A landscape with many peaks, sampled at points; each row gives a point and its height.
From any point a climber takes the steepest step (rise divided by distance) to one of its 2 nearest points. It stops when none of these is higher. Distance is the straight distance between rows; heights are no part of it.
j_907 (h 7.47): | -17 |  -1 |   0 |  -1 |  38 |  18 |  31 | -17 |  14 |  -5 |  30 |  11 |  24 |  45 |   9 |   6 | -25 | -17 | -22 |  19 |  10 |
j_247 (h 4.40): | -37 |   1 |   2 |  10 |  24 |  28 |  19 |   0 |  -5 |  18 |  11 | -10 |   8 |   1 |  18 |   4 |   1 | -22 | -39 |   3 |  -2 |
j_49 (h 3.98): | -35 |  -2 |  14 | -10 |  17 |  19 |  -5 |  -1 |   1 |  36 |  17 | -20 |   4 |   2 |   7 |   4 |   7 |  -1 | -29 |   5 |   5 |
j_205 (h 1.58): | -15 |  12 |  12 | -17 |   3 |  -3 |   5 |   8 | -31 |  33 | -18 |  -2 |  -1 | -31 |  -1 |  16 |  28 |  -5 |  -8 | -30 |   1 |
j_714 (h 3.65): |  -7 |   5 | -26 | -18 | -10 | -10 |   4 |  17 | -18 |  16 | -11 |   5 |  -4 | -11 |   2 |  -3 |  13 |  12 |   1 | -24 |   3 |
j_30 (h 3.75): |   0 |   7 |  31 | -11 |  22 |  -6 |  -2 | -18 |   4 |  27 |  -2 |  -6 |   8 |  43 |  14 |   1 | -33 | -13 |   1 |   1 |  11 |
j_653 (h 2.99): | -22 |  -6 | -21 | -40 |   7 |   1 |  14 | -20 |   0 |  42 |  13 |  18 |   6 |   8 |  -4 |  16 |   0 |  -8 |  -6 |  16 |  23 |
j_161 (h 2.21): |   0 |  -6 |  35 |  -9 | -16 |  20 | -11 |  21 |  -3 |  16 | -14 |  -5 | -18 | -16 | -28 | -18 |  27 |  32 |   2 |   2 |   9 |
j_841 (h 3.39): |   9 |   1 |  15 |  -2 |   0 |  -2 |   2 | -10 |  -8 |  13 | -20 |   6 | -12 |   5 |  -2 | -16 |  -5 |   2 |  -6 |   2 |  10 |
j_60 (h 2.31): | -17 | -10 | -24 | -28 |  15 |   9 | -10 | -21 |  30 | -13 |  36 | -12 |   2 |   3 |   0 |  16 | -13 |  -3 | -12 |  36 |  20 |
j_375 (h 3.69): |  -3 |  10 |  -4 |  28 |  -1 | -14 |  21 |  37 |  -9 |  -8 |  14 |  -3 |   4 | -15 | -19 | -21 |   6 |   6 |  13 | -19 | -45 |
j_312 (h 2.40): |  -7 |  -2 |   1 | -26 |  -9 |  -7 | -33 | -14 |  -3 |  26 |  -8 | -11 |  -3 |  -8 |   4 |  23 |  14 |   2 |  -7 |   7 |  19 |
j_360 (h 0.92): |   2 |   3 | -24 | -21 |  -3 |  -1 |  42 |   2 | -12 |  23 | -16 |  31 |   6 |  22 |  -2 | -18 | -12 | -13 |  -6 | -29 |   8 |
j_611 (h 6.11): |  10 |  -5 |  11 |   9 | -39 |   3 | -17 |  25 | -16 | -10 | -25 |  12 | -10 | -16 |  -6 | -21 |  27 |  55 |  49 |  -1 |  18 |
j_497 (h 2.06): |   6 |   5 |  37 |  -2 |  -8 |   0 |   4 |  21 | -21 |  12 | -24 |   4 | -13 | -33 | -19 | -14 |  25 |  24 |  11 | -17 |  -3 |
j_881 (h 5.75): |  -7 |   1 |  38 |  13 |  15 |   6 | -23 |   6 |  12 |  10 |  12 | -31 |  -5 |  -7 |   3 |   0 |   0 |   6 |  -9 |   7 | -14 |
j_503 (h 3.97): | -21 |  -2 |   7 |   4 |  37 |   8 |  11 |  -2 |  28 | -24 |  33 | -35 |   1 |   5 | -13 |  10 | -16 | -26 |  -6 |  24 | -14 |
j_289 (h 3.17): |   5 |   0 |   4 |  17 | -12 |   5 |  -2 |  25 |   7 | -19 |  12 |  -8 |  -8 | -32 | -34 | -13 |  20 |  12 |  16 |  10 | -29 |
j_419 (h 3.43): |   8 |   7 |  -6 |  35 | -13 | -22 |   4 |  37 | -11 | -18 |  24 |   1 |  15 | -23 |   3 | -14 |   9 |  19 |  19 | -14 | -36 |
j_616 (h 2.02): |  13 |  12 | -24 | -36 | -23 | -27 |   5 |   9 | -31 |   2 | -45 |  17 | -16 | -21 |  -4 |   5 |  27 |   6 |  41 | -29 |  19 |
j_795 (h 1.06): |   3 |  10 |   1 |  -2 |  -1 |  -1 |  25 |  15 | -20 |  23 | -17 |  20 |   4 |   6 |  19 | -19 |  -4 |  -6 |  -8 | -43 |  -2 |
j_358 (h 6.01): |   9 | -10 | -34 | -10 | -17 |   5 |  -5 |  -8 |   0 | -16 | -20 |   8 | -19 | -18 | -18 |  -5 |  15 |  15 |  -1 |  10 |  14 |
j_367 (h 3.19): |  16 |   4 |  -5 |  12 |  -7 | -22 | -15 |  -1 |   7 | -10 |  -5 |  -6 |   3 |  32 |  15 |  -9 | -28 |   6 |  19 |  -8 | -14 |
j_200 (h 6.07): |  13 | -18 | -38 |  -8 | -15 |   9 |  -6 | -19 |  12 | -30 | -17 |   7 | -20 |  -6 | -13 |  -5 |  -4 |   4 |  -2 |  29 |  20 |
j_892 (h 2.47): |  21 |   6 |  -5 |  29 |  14 |  -2 |  36 |  -7 |  -4 | -24 | -21 |  12 |   9 |  22 |  -9 |  14 |  -3 | -40 | -19 | -14 | -19 |
j_669 (h 2.78): |  13 |   2 |   1 |  26 |  25 |   5 |  37 | -11 |  12 | -34 |  -4 |   0 |   8 |  22 | -19 |  13 | -10 | -44 | -14 |   8 | -24 |
j_560 (h 2.76): |  12 |  -9 |  26 |  15 | -30 |   3 | -28 |  24 |   6 | -23 |  -4 | -14 | -11 | -21 | -29 |  -3 |  21 |  42 |  44 |  16 |  -9 |
j_976 (h 1.76): |   1 |  11 | -22 | -23 |   1 | -33 |  19 |   8 | -15 |   7 | -20 |   3 |   6 |  14 | -13 |   5 | -10 | -16 |  18 | -32 | -11 |
j_310 (h 4.91): | -27 |   3 | -14 |  10 |  24 |  18 |  33 | -12 |  -8 |   2 |   4 |   3 |  10 |   6 |  11 |  22 |   2 | -39 | -39 |   8 |  -3 |
j_95 (h 5.52): |  21 | -12 |   9 |  28 | -23 |  18 | -37 |  -9 |  25 | -29 |  17 |   2 | -15 | -18 |  19 | -22 |  -4 |  24 |   8 |  25 |   9 |
j_430 (h 4.85): |   5 | -14 |  -9 |  16 | -32 |  19 | -28 |  21 |  10 | -18 |  20 |   0 |  -5 | -31 |   3 | -16 |  17 |  44 |   8 |   9 |  -1 |
j_122 (h 2.96): |   0 |  -7 |  13 |   3 | -19 |   5 | -16 |  29 |  14 | -19 |   5 | -24 | -14 | -17 | -46 |  -5 |  20 |  27 |  32 |  14 | -24 |
j_96 (h 5.15): |  15 | -15 |  10 |  35 | -38 |  17 | -36 |   6 |  14 | -23 |  33 |   9 |  -2 | -32 |  15 | -23 |   7 |  37 |  17 |  18 |  -3 |
j_348 (h 5.61): | -38 |  11 | -13 |  -4 |  35 |  12 |  39 | -21 |  -8 |  10 |  16 |   6 |  23 |  22 |  11 |  39 |  -9 | -43 | -24 |  24 |   6 |
j_458 (h 6.41): | -23 |   8 | -10 |  -1 |  33 |  16 |  47 | -19 |   1 |  -2 |  20 |   8 |  33 |  51 |   9 |  36 | -18 | -35 | -20 |  11 |   0 |
j_733 (h 6.40): |  -1 |   5 |  50 |  31 |   6 |  -4 | -19 |  18 |   3 |   6 |  11 | -22 |   0 | -17 |  -8 |  -7 |   4 |  10 |  12 |  -1 | -28 |
j_624 (h 3.06): |   5 |  -5 |  -9 |  46 |  -6 |   2 |  -5 |  17 |  -1 | -33 |  33 |   4 |  14 | -41 |  27 |   2 |   6 |   6 | -14 |  -4 | -26 |
j_715 (h 0.94): |  -1 |  -2 |  -2 |   4 |  24 |  -7 |  -8 | -33 |   8 | -26 |   0 | -12 |   0 | -10 |   4 |  35 |  -5 | -40 | -23 |  20 |   6 |
j_101 (h 2.32): |   4 |   3 | -25 | -40 | -29 | -13 |  -1 |   0 | -15 |  17 | -38 |  16 | -15 |   3 |  -5 |  -9 |  12 |  13 |  37 | -18 |  31 |
j_530 (h 2.87): | -11 | -12 | -24 | -49 | -34 |  11 |  -9 |   4 |  -2 |  29 | -14 |  11 | -10 |   4 | -18 |  -6 |  20 |  28 |   9 |   2 |  32 |
j_676 (h 5.36): |  24 |  12 |  46 |  56 | -15 |  -9 |  -9 |   7 |  -5 |  -7 |  14 |  17 |   8 |  -2 |   7 | -28 |  -1 |   2 |  22 |  -2 | -33 |
j_617 (h 1.74): |  18 |  15 |  -5 |  -9 | -10 | -26 |  10 |  18 | -29 | -10 | -36 |  16 |  -7 | -15 |   5 |  -9 |  11 |  12 |  29 | -32 |   3 |
j_540 (h 5.35): |  26 |   1 |  -9 |  21 | -11 |   4 |  -2 | -11 |   3 | -10 | -12 |  26 |   3 |  30 |  28 | -20 | -17 |   3 | -17 |  -8 |  11 |
j_567 (h 1.95): |  12 |   5 | -13 |  -2 |   3 | -29 |  18 |  -2 | -11 |  -7 | -23 |   3 |  -3 |  10 | -16 |   4 |  -8 | -17 |   7 | -12 | -16 |
j_724 (h 2.59): |  -4 |  -6 | -37 | -36 | -31 |  -1 |  -3 |  11 |  -7 |  19 | -21 |  12 | -11 |   9 |  -3 | -29 |   7 |  32 |  24 | -17 |  26 |
j_793 (h 1.34): |   4 |  10 | -24 | -32 | -17 | -20 |  14 |   0 | -11 |  30 | -15 |  25 |  20 |  24 |  32 |  -1 | -12 | -18 |  13 | -45 |  14 |
j_316 (h 5.00): |  18 |  -1 |  -3 |  29 | -13 |  14 |   3 |   3 |   4 |   1 |  -2 |  27 |  -5 |  15 |  23 | -41 |  -8 |  11 | -16 |  -8 |   6 |
j_120 (h 1.37): |  -9 |  10 |   7 |   8 |  13 | -12 |   8 |   6 | -25 |   5 | -19 | -10 |   1 | -19 |  -5 |  16 |  10 | -16 | -10 | -22 | -16 |
j_99 (h 2.84): | -13 | -12 |  -6 | -44 |  -3 |  17 | -11 | -12 |  16 |  21 |  11 |  -5 |  -9 |   8 | -25 |   3 |   6 |  19 |   0 |  33 |  29 |
j_763 (h 3.96): |  -7 |   5 | -16 |   4 |  -4 |  -6 |  17 |  32 |   1 |   9 |   9 |  -7 |  -1 |   2 | -17 | -27 |   0 |  13 |   8 | -22 | -30 |
j_726 (h 6.16): | -29 |  -1 |   9 | -26 |  25 |  11 |  -9 | -19 |  16 |  25 |  33 |  -9 |  12 |  25 |   7 |   2 | -17 |   4 | -11 |  28 |  23 |
j_690 (h 6.75): |  10 |  -5 | -13 |  -7 | -25 |   4 |  -6 |  16 |  -9 |  -8 | -25 |   9 | -14 | -19 | -15 | -18 |  23 |  40 |  21 |  -2 |  12 |
j_526 (h 6.57): |   2 |   2 |  -6 | -14 |   9 |  -4 |  17 | -25 |  -5 |  25 |  -4 |  22 |  19 |  43 |  23 |   9 | -19 | -23 | -16 |  -6 |  19 |
j_13 (h 3.45): |   7 |   2 |  10 |  -1 |   8 | -17 | -15 |  -8 |   2 |  10 |  -6 |  -9 |   6 |  36 |  15 |   0 | -29 |  -3 |   5 |  -6 |  -4 |
j_51 (h 6.03): |  11 | -14 | -12 |  13 | -12 |  16 | -24 |  -9 |  36 | -34 |  20 |  -7 | -17 |  -3 |  12 | -16 | -14 |  11 |   5 |  24 |   6 |
j_508 (h 3.60): |   4 |   1 |  32 |  -6 |  11 |  -4 |  -2 |  -7 |  -6 |  12 | -19 |  -7 | -18 |  -9 | -23 |  -5 |   7 |  -1 |  -1 |   5 |   3 |
j_708 (h 2.60): |  -2 | -16 |  -8 | -27 |  -3 |  17 |  -7 |  -3 |  23 |  -6 |   6 | -14 | -17 |  -4 | -31 |  -3 |   5 |  16 |  -3 |  32 |  15 |
j_28 (h 3.24): | -19 |  -2 | -29 | -28 |  -1 | -10 |   4 | -11 |  -5 |  31 |   9 |   3 |  12 |   6 |   6 |  18 |  -1 | -12 | -11 |  -1 |  10 |
j_619 (h 2.39): |  -4 | -14 | -19 | -16 |   7 |   8 | -10 |  -8 |  32 | -27 |  22 | -25 | -13 |  -5 | -19 |   4 | -10 |   1 |   3 |  32 |   5 |
j_746 (h 3.73): | -13 |  11 |  31 | -13 |  23 |   2 |  28 | -18 | -15 |  40 |  -9 |   7 |  23 |  39 |  17 |  17 | -24 | -39 |  -2 | -21 |   3 |
j_671 (h 3.47): |   4 |  -2 |   6 |  21 |   8 |   1 |  16 |  10 |  17 | -25 |   9 | -13 | -11 | -20 | -41 |  -9 |   5 | -16 |   8 |  12 | -37 |
j_187 (h 6.08): | -31 |  -1 | -20 | -25 |  33 |  -2 |  35 | -19 |  -1 |  24 |  28 |  16 |  22 |  25 |  -7 |  34 | -12 | -25 |   1 |  26 |   4 |
j_950 (h 6.97): | -32 |  -4 | -12 | -28 |  32 |   7 |  15 | -24 |   8 |  23 |  32 |  11 |  16 |  22 |   7 |  15 | -12 |  -8 | -13 |  32 |  22 |
j_154 (h 3.16): |  16 |   5 |  28 |  24 |   5 |   1 |   9 |  -4 | -15 |   8 | -22 |  18 |  -1 |  -3 |  14 |  -9 |   0 | -10 | -18 | -15 |  -1 |
j_288 (h 3.48): | -18 |   8 |  22 | -26 |  32 |  -2 |  35 | -18 | -10 |  40 |   5 |  13 |  18 |  35 |  -1 |  16 | -25 | -31 |   5 |   0 |   6 |
j_808 (h 0.78): |   7 |   5 | -17 | -34 | -14 | -10 |  30 |   2 | -23 |  20 | -33 |  32 |  -7 |  -3 |  -3 | -21 |   6 | -10 |   7 | -35 |  17 |
j_75 (h 6.79): |  18 | -15 | -31 |   3 |  -6 |  14 | -14 | -25 |  26 | -39 |   5 |   8 | -15 |  -2 |   9 |  -4 | -13 |  -1 | -13 |  27 |  21 |
j_395 (h 4.10): |  -9 |   6 |  36 |  13 |  26 |   6 |  11 | -14 |  -3 |  19 |  -2 |  -5 |  14 |  43 |  27 |   5 | -24 | -28 | -18 | -12 |   1 |
j_771 (h 5.83): |  14 |   4 |   5 | -12 |  23 |   2 |  30 | -40 |  -1 |  10 |   5 |  31 |  29 |  65 |  16 |  29 | -26 | -27 |  -7 |   6 |  21 |
j_108 (h 1.56): |   7 |  15 | -26 | -15 |  -8 | -30 |  12 |  15 | -15 |   7 | -17 |   7 |  14 |  25 |  18 |   3 | -15 | -12 |  18 | -50 |  -9 |
j_660 (h 4.41): |  -3 |  -2 |   5 |  17 |  16 |  10 |  -2 |  -2 |  35 | -28 |  32 | -22 |  -7 |   0 |  -3 |  -3 | -15 | -18 |  -5 |  17 | -16 |
j_971 (h 0.61): |  26 |  -7 |   7 |  23 |  -4 |  -8 | -26 | -18 |  12 | -49 |  -6 | -14 | -13 | -28 |   0 |  14 |  -4 |   0 |   8 |  27 |  -4 |
j_50 (h 0.31): |   9 |  -8 |   0 | -10 | -13 |  -6 | -33 |  -7 |   9 | -27 | -22 | -28 | -20 | -10 | -34 |  17 |   7 |  16 |  30 |  23 |   3 |
j_558 (h 5.89): |  12 |   1 | -11 |   5 |  -2 |  -5 |  -7 | -19 |  -7 |  10 | -14 |  18 |   7 |  23 |  32 |   4 | -12 | -10 | -24 | -13 |  16 |
j_790 (h 2.90): |  19 |   1 | -17 |  30 | -16 | -24 | -13 |  10 |  14 | -32 |   4 |  -8 |   1 |  23 |   2 | -16 | -26 |   6 |  30 |  -3 | -28 |
j_729 (h 3.12): |   3 |   1 |  12 |  18 |  26 |  -5 |  23 |  -5 |  13 | -27 |   0 | -15 |  -4 |  -2 | -29 |   4 |  -5 | -37 |  -5 |  18 | -25 |
j_459 (h 1.73): |  11 |  14 |   7 |   4 |  -7 | -36 |  -9 |  19 | -20 |  -7 | -20 |  -8 |   2 | -14 |   2 |   2 |   3 |  18 |  32 | -21 | -13 |
j_748 (h 1.16): |  -5 |   7 |   2 |   4 |  19 | -17 |  -3 | -14 | -10 |  -1 | -15 | -13 |   4 |  -2 |   2 |  31 |  -2 | -27 | -15 |   0 |  -8 |
j_373 (h 3.11): | -16 | -11 | -11 | -44 | -12 |   8 |   3 |   3 |  -1 |  30 |  -5 |  -1 |  -8 |   2 | -29 |   0 |  15 |  15 |   2 |   7 |  20 |
j_296 (h 5.25): |  20 |   3 |  -6 |  -4 |  20 |  -7 |  13 | -35 |  12 | -14 |   0 |  13 |  21 |  63 |  10 |  25 | -30 | -27 |  -9 |  12 |  13 |
j_810 (h 4.62): |  -1 | -11 | -14 |  15 |  -4 |  28 |   9 |   4 |   6 |   4 |   9 |  18 |  -5 |  -6 |  10 | -30 |   4 |  13 | -37 |  -1 |   8 |
j_391 (h 3.18): |  18 |   5 | -17 |  43 | -19 | -19 |  -4 |  24 |   3 | -32 |  23 |   6 |  13 |  -2 |   6 | -18 |  -8 |  12 |  26 |  -9 | -38 |
j_238 (h 2.56): |  11 | -10 |  39 |   5 | -22 |  20 | -31 |   7 |  13 | -16 | -17 | -13 | -23 | -14 | -32 |  -7 |  22 |  30 |  25 |  24 |   6 |
j_997 (h 3.88): |   2 |  -1 |   5 |  22 |  21 |  -8 | -14 | -11 |  28 | -36 |  20 | -27 |   5 |  11 |  15 |  18 | -25 | -28 |  -7 |   8 | -19 |
j_359 (h 3.99): |   6 |  -2 | -29 |  11 | -13 |  -6 |   5 |  18 | -16 | -13 |  -6 |  14 |   1 | -24 |   4 | -11 |  17 |  21 |  -9 | -16 |  -5 |
j_522 (h 1.92): |   7 |   9 |  27 |  -1 | -10 |  -3 |   3 |  18 | -37 |  12 | -23 |  17 |  -3 | -42 |   9 |  -4 |  33 |  29 |  -2 | -24 |  18 |
j_674 (h 1.72): |  -3 |  10 |  -5 | -53 | -22 | -13 |   8 |  14 | -21 |  30 | -30 |  10 |  -8 | -24 | -14 |   8 |  36 |  -2 |  26 | -33 |  14 |
j_193 (h 1.99): |   3 |  11 |  11 | -22 | -15 | -20 | -20 |  10 | -21 |  14 | -25 |  -8 |  -6 | -18 |   0 |  13 |  17 |  19 |  27 | -21 |  10 |
j_476 (h 5.02): |  26 |   7 |  34 |  53 | -20 | -24 |  -8 |  10 | -16 | -20 |  13 |  17 |  16 | -17 |  16 | -14 |   1 |  15 |  26 |   4 | -19 |
j_224 (h 2.17): |   1 |   6 |  20 | -12 | -11 |  -6 | -32 |   2 | -16 |  24 | -17 |  -7 |  -4 | -14 |  13 |  10 |  12 |  21 |   2 | -16 |  11 |
j_416 (h 0.76): |  15 |  -2 |   7 |  20 |  13 |  -2 | -24 | -25 |  10 | -36 |   1 | -13 | -12 | -27 |  12 |  26 |  -3 | -18 | -15 |  20 |   0 |
j_134 (h 5.09): |  -8 | -13 | -50 | -17 | -18 |   6 | -17 |   7 |  16 |   0 |  17 | -10 |  -3 |  12 |   5 | -14 | -12 |  26 |  -3 |   7 |   5 |
j_537 (h 2.86): | -21 |  -7 | -21 |  -5 |   3 |  16 | -28 |   2 |   4 |  -2 |  23 | -26 |   1 | -24 |  12 |  21 |  11 |   6 | -30 |   5 |   4 |
j_487 (h 5.50): |   1 | -14 | -24 |   7 | -15 |  12 | -24 |   3 |  25 | -10 |  21 |  -8 |  -5 |   2 |  15 | -19 | -12 |  21 | -10 |   7 |   2 |
j_284 (h 3.95): | -29 |   9 |  -3 |  11 |  16 |   5 |   7 |   3 | -11 |  23 |   5 | -11 |  13 |  13 |  26 |  13 |  -8 | -20 | -26 | -21 |  -7 |
j_93 (h 0.47): |  13 |  -5 |  14 |   9 |   4 |  -7 | -25 | -11 |  13 | -40 |  -6 | -31 | -17 | -26 | -24 |  19 |   1 |  -3 |  17 |  24 | -13 |
j_270 (h 2.18): |  17 |   1 | -22 |   5 |   9 |  -9 |  35 |  -7 | -11 | -22 | -28 |  16 |  -5 |  -1 | -22 |   4 |   4 | -28 | -15 |  -6 |  -9 |
j_870 (h 4.27): |   1 |  -5 |   0 | -13 |  21 |  -5 |  20 | -29 |  -3 |   1 | -14 |   6 |  -4 |   8 | -22 |  16 |  -5 | -28 | -13 |  25 |  11 |
j_58 (h 5.86): |   9 |   7 |  43 |  35 | -10 |  -6 | -17 |  18 |   6 |  -1 |  17 |  -8 |  -1 | -10 | -12 | -28 |   2 |  15 |  32 |   3 | -34 |
j_139 (h 2.89): |  28 |  17 |  29 |  30 |   1 | -19 |   5 |   8 | -24 |  -8 | -19 |  16 |  12 |   9 |  25 |   1 |  -6 |  -5 |   3 | -36 | -11 |
j_745 (h 5.11): | -11 |   9 |  45 |  29 |  25 |   9 | -10 |  -3 |  21 |  -1 |  21 | -25 |   0 |  10 |   9 | -10 | -12 | -19 | -11 |  10 | -12 |
j_585 (h 4.30): |  -8 |  -4 | -23 |   7 |  -6 |  13 |   2 |  10 | -10 |   3 |   1 |  12 |  -3 | -27 |  10 |  -7 |  18 |  12 | -35 |  -8 |   4 |
j_937 (h 2.37): |   6 |  -9 |  42 | -19 | -14 |  19 | -18 |  -2 |   5 |   9 | -26 | -10 | -23 |  -4 | -36 |  -8 |  19 |  22 |  10 |  25 |  21 |
j_575 (h 1.75): |  -9 |   2 |   4 | -20 | -12 |   9 |  -7 |  20 | -25 |  23 | -13 |   7 |  -6 | -38 |  -4 |  10 |  44 |  20 | -15 | -22 |  15 |
j_806 (h 3.94): |  14 |   0 |  11 |  38 |  -1 |   4 |  -6 |   0 |  20 | -30 |  21 |  -4 |  -4 | -10 |   2 |  -8 |  -6 | -16 |   4 |   9 | -30 |
j_915 (h 3.91): |  -4 |  -6 |  18 | -27 |  14 |  -1 |  10 | -21 |  -4 |  21 | -20 |  -2 | -12 |  -8 | -31 |  15 |  10 | -15 |  -8 |  18 |  17 |
j_516 (h 3.20): | -13 |   4 |  27 | -47 |  19 |  -4 |  28 | -21 |  -8 |  58 |   9 |  24 |  13 |  24 |  -6 |  14 | -21 | -16 |  28 |   7 |  14 |
j_640 (h 5.47): |  13 |   3 |   7 | -12 | -27 |  -8 | -11 |  16 | -25 |   1 | -44 |  11 | -14 |  -8 |   5 | -22 |  14 |  41 |  59 | -22 |  28 |
j_406 (h 2.61): | -10 |  -2 |  -5 | -11 |  -1 |  -1 | -40 |  -4 |   0 |   9 |   7 | -27 |   4 | -12 |  12 |  29 |   9 |   8 | -12 |   2 |   4 |
j_598 (h 3.61): |   6 |  -5 |  21 |  34 |  -4 |  17 |  -3 |  11 |  17 |  -9 |  26 |   3 |  -4 | -16 |   1 | -28 |   8 |   2 |  -9 |  10 | -20 |
j_798 (h 1.19): |   1 |  11 |  -2 | -19 |  -5 |  -8 |  12 |   0 | -20 |  36 | -17 |  20 |  15 |  10 |  35 |  -5 | -10 | -16 |  -4 | -49 |  11 |
j_694 (h 3.10): | -10 |  -8 | -15 |   7 |  -4 |  14 | -20 |  18 |   4 | -16 |  22 | -22 |   0 | -38 |   2 |  17 |  20 |  16 | -21 |   3 | -15 |
j_956 (h 3.38): | -15 |   0 | -15 | -25 |   0 |   1 |  15 |  15 |  -8 |  26 |  -5 |  -6 |  -1 |  -6 | -22 |  -4 |  10 |   5 |  -5 | -14 |  -3 |
j_142 (h 4.58): | -11 |  10 |  42 |  28 |  35 |  17 |  13 |  -4 |  17 |   5 |  13 | -14 |  12 |  35 |  13 |  -7 | -19 | -28 | -19 |  10 |  -8 |
j_145 (h 2.58): | -25 | -11 | -31 | -10 |  14 |  14 | -11 | -14 |  19 | -12 |  33 | -19 |   2 | -14 |  15 |  26 |   1 | -14 | -32 |  15 |  10 |
j_53 (h 2.74): |  25 | -10 | -25 |  40 | -14 |   4 |  -1 |   1 |  10 | -53 |  26 |  15 |  -1 | -34 |  19 |   5 |  -4 |  -4 | -10 |   6 | -14 |
j_293 (h 4.23): | -10 |  -1 | -25 | -10 | -15 |  -3 |  -9 |  32 |   4 |  11 |  11 | -12 |  -2 |   5 |  -3 | -26 |   2 |  33 |   8 | -19 | -17 |
j_768 (h 4.57): |   1 | -11 | -17 |  12 | -30 |  14 | -19 |  30 |  17 |  -6 |  19 |  -7 |  -8 |  -6 |  -6 | -35 |   7 |  44 |  17 |   2 |  -8 |
j_688 (h 3.57): | -22 |   7 | -18 | -10 |   2 |  -7 |  -7 |   4 | -16 |  30 |   4 | -11 |  15 |  -1 |  20 |  20 |   4 |  -9 | -15 | -24 |  -3 |
j_201 (h 4.76): |  14 |   1 |  -5 |  -1 |  20 | -11 |  13 | -29 |   9 | -19 |  -9 |   3 |   5 |  34 |  -2 |  17 | -23 | -30 |  -9 |  20 |   6 |
j_909 (h 3.33): |  -3 |  -6 |   7 |  29 |  -3 |  13 | -14 |  16 |   0 | -13 |  25 | -10 |   3 | -38 |  11 |   0 |  14 |  14 | -16 |  -2 | -18 |
j_396 (h 6.48): | -13 |  -2 |  18 |  -3 |  29 |  19 |   6 | -24 |  16 |   6 |  19 |   4 |   6 |  26 |  16 |  -8 | -18 | -10 | -28 |  25 |  24 |

Where does a climber stop that starts at each point below?
j_459 -> j_909
j_139 -> j_526
j_93 -> j_671
j_567 -> j_671
j_790 -> j_733
j_28 -> j_907
j_391 -> j_51
j_205 -> j_671
j_50 -> j_671
j_516 -> j_733
j_714 -> j_526
j_617 -> j_373
